Points, in no order, along strands that fork, close into loops and pass close to each other.
In the rows, 128 means zero.
Points whose rows are less than 59.2 apart are linked; no others are. Some points are linked to none.
Q_66: [188 119 181 110  93  60 121 111 135 141 126 119 134 122 137 127]
Q_302: [165 107 144 124 110  81 131 124 151 159 148 113 138 111 124 128]
Q_844: [110 109  95 128 148 110 151 131 119 118 128 109 124 132 124 109]
Q_674: [125 100  97 130 147 125 128 118 154 189 176 110 130 100 119 109]
Q_807: [158 135 133 128 126  62 121 108 107 123 121 109 112 139 129 103]
Q_19: [113 119 102 131 152 140 154 108 114 100  70 141  75 142 157  76]
Q_298: [158 158 190 111 105  71 104 142 111  75 113 149 149 162 116 152]
Q_113: [161 131 165 134  99  93 125 147 139 111 138 119 176 128 108 173]
Q_983: [157 165 179  97 124  59 106 126  91  91 109 149 127 162 122 131]
Q_659: [174 133 182 125  90  81 123 142 137 101 127 127 176 137 111 171]
Q_47: [117 168 136 178  91 193 107 138 136  91  56 156  80 117 132 141]
Q_323: [124 117 108 131 132  92 142 129 126 126 139 107 139 127 112 118]
Q_83: [112 149 123 176  96 213 132 140 135 102  60 146 105 107 132 149]
Q_398: [124 133 126 123 144 113 148 127 118  89  83 147 102 164 130 114]
Q_867: [ 53  93  69 129 173 171 170 110 116 141 136 118 122 110 151  78]
Q_741: [172  98 109 157 120 115 113  87 117 154 187  92  92 128 156  80]
Q_905: [111 175 136 179  90 202  59 179 113  95  65 139  91 103 129 162]
Q_310: [179  65 131 123 130 115 116 107 150 188 183 122 116 127 161  96]
Q_82: [163 173 174  93 125  51  99 114  77 109 116 144 107 155 130 110]
Q_255: [139  92 108 120 148 135 121 113 166 202 183 124 132  98 128 110]
Q_169: [158 112 111 144 133  93 115  99 106 136 157  88  94 131 139  83]
Q_15: [ 77  88  70 140 167 153 151 108 111 135 144 105 107 112 147  69]
Q_507: [159 121 124 130 130  73 118 103 102 128 136  98 103 130 130  95]
Q_629: [ 99 110  91 127 154 126 143 124 143 163 169 107 138 101 112 111]
Q_542: [101 131 106 119 139 138 151 129 150 147 165 117 167 118 100 153]
Q_262: [129 120 124 131 121 116 144 141 153 145 164 119 168 116 102 153]
Q_523: [154 152 189 112 115  89  98 160 105  61 106 153 147 176 124 161]
Q_914: [ 97  96  81 134 162 135 133 115 122 146 166  98 118 104 129  84]
Q_509: [113 135 110 113 138 170 138 152 136 129 169 117 188 137 106 187]
Q_303: [ 38 125  80 111 184 190 154  99 137 160 159 117 152 113 129 113]
Q_896: [ 94 124 103 118 143 167 151 145 130 124 155 119 175 136 105 168]
Q_984: [127 120 103 122 159 119 141 114  93  98  94 125  82 147 149  77]
Q_487: [ 99 147 111 172 100 244 132 139 118 131  69 125 132  95 149 172]
Q_395: [145 112 125 129 123  83 136 127 136 140 146 106 138 118 117 124]
Q_202: [166  67 136 111 133 111 133 118 164 196 171 134 140 119 147 113]
Q_762: [ 93 164 118 185 102 229 100 150 108 113  62 124 123  84 137 163]
Q_717: [141 152 158 113 131  96 125 141 111  73  91 161 120 175 125 140]
Q_287: [152 141 151 117 124  59 126 125 111 103 120 117 126 141 120 122]
Q_143: [153  80 125 103 147 128 132 124 177 205 178 138 141 112 136 120]
Q_991: [153 177 168  84 139  63 104 119  67 104 107 168  90 167 139  99]
Q_855: [118 187 154 162  82 181  84 150 132  88  64 163  59 129 128 141]
Q_666: [141 175 166  82 135  78 110 127  83  95  99 181  89 178 143 110]
Q_996: [146 144 175 115 123 115 110 159 114  67  86 170 126 188 132 155]
Q_889: [104 168 128 185 100 214  79 167 106  98  60 134 108  88 131 159]
Q_102: [137 143 151 120 133  82 131 138 113  81 103 137 131 157 117 130]
Q_313: [180 128 190 117  90  63 123 125 138 121 124 130 156 128 119 149]
Q_94: [128 120 129 110 130 142 142 128 185 180 178 130 175 111 106 166]
Q_811: [ 34 111  74 115 176 196 167 105 124 154 144 126 136 111 152  95]
Q_510: [120 141 124 102 135 162 131 127 182 174 186 123 184 120 101 180]
Q_481: [101 103  93 131 153 135 169 124 116 103 102 127 115 134 138 101]
Q_338: [177 105 161 114  97  69 131 119 142 153 138 118 137 119 134 122]
Q_796: [178  75 116 148 123 126 111  93 139 179 194 108  96 130 156  84]
Q_619: [100 101  93 136 150 152 168 115 122 110  78 132  91 132 155  88]
Q_353: [140 160 162 103 137  93 124 133 105  82  83 169  98 183 133 123]
Q_667: [107 142 113 172  99 226 145 132 131 121  68 144 123 106 143 159]
Q_430: [149 122 145 130 103 103 141 144 149 139 150 121 172 122 109 161]
Q_980: [119 139 122 110 128 166 134 148 158 151 180 112 189 127 101 193]
Q_878: [116 178 145 171  82 194  64 172 120  86  69 148  73 118 126 154]
Q_259: [ 52 123  78 111 168 172 153 113 141 152 165 118 154 113 116 119]
Q_662: [ 69 118  81 117 162 151 146 117 142 157 169 113 153 103 107 120]
Q_369: [142 113 135 115 122 125 148 138 173 177 174 127 166 111 112 156]

A piece is two or more points that can be reached from each other along the links. Count, over all rows, the pieces, the separate loops (a circle has one, a figure eight two, a Y none), the forks (points with three links) and the tips (points with one).
pieces => 3
loops => 4
forks => 3
tips => 1

A fork is a point with three links, a tip a point with one. Leave the first point through the second and follow the links. Name the first fork or tip that comes.
Q_980 / Q_510 => Q_262
Q_303 / Q_259 => Q_629
Q_796 / Q_741 => Q_717
Q_844 / Q_481 => Q_984

Name the points in between on the shortest way along the links from the first point to the second, in order.
Q_717 / Q_298 => Q_996, Q_523
Q_338 / Q_369 => Q_66, Q_313, Q_659, Q_113, Q_430, Q_262
Q_303 / Q_674 => Q_259, Q_662, Q_629
Q_878 / Q_83 => Q_855, Q_47
Q_102 / Q_507 => Q_287, Q_807
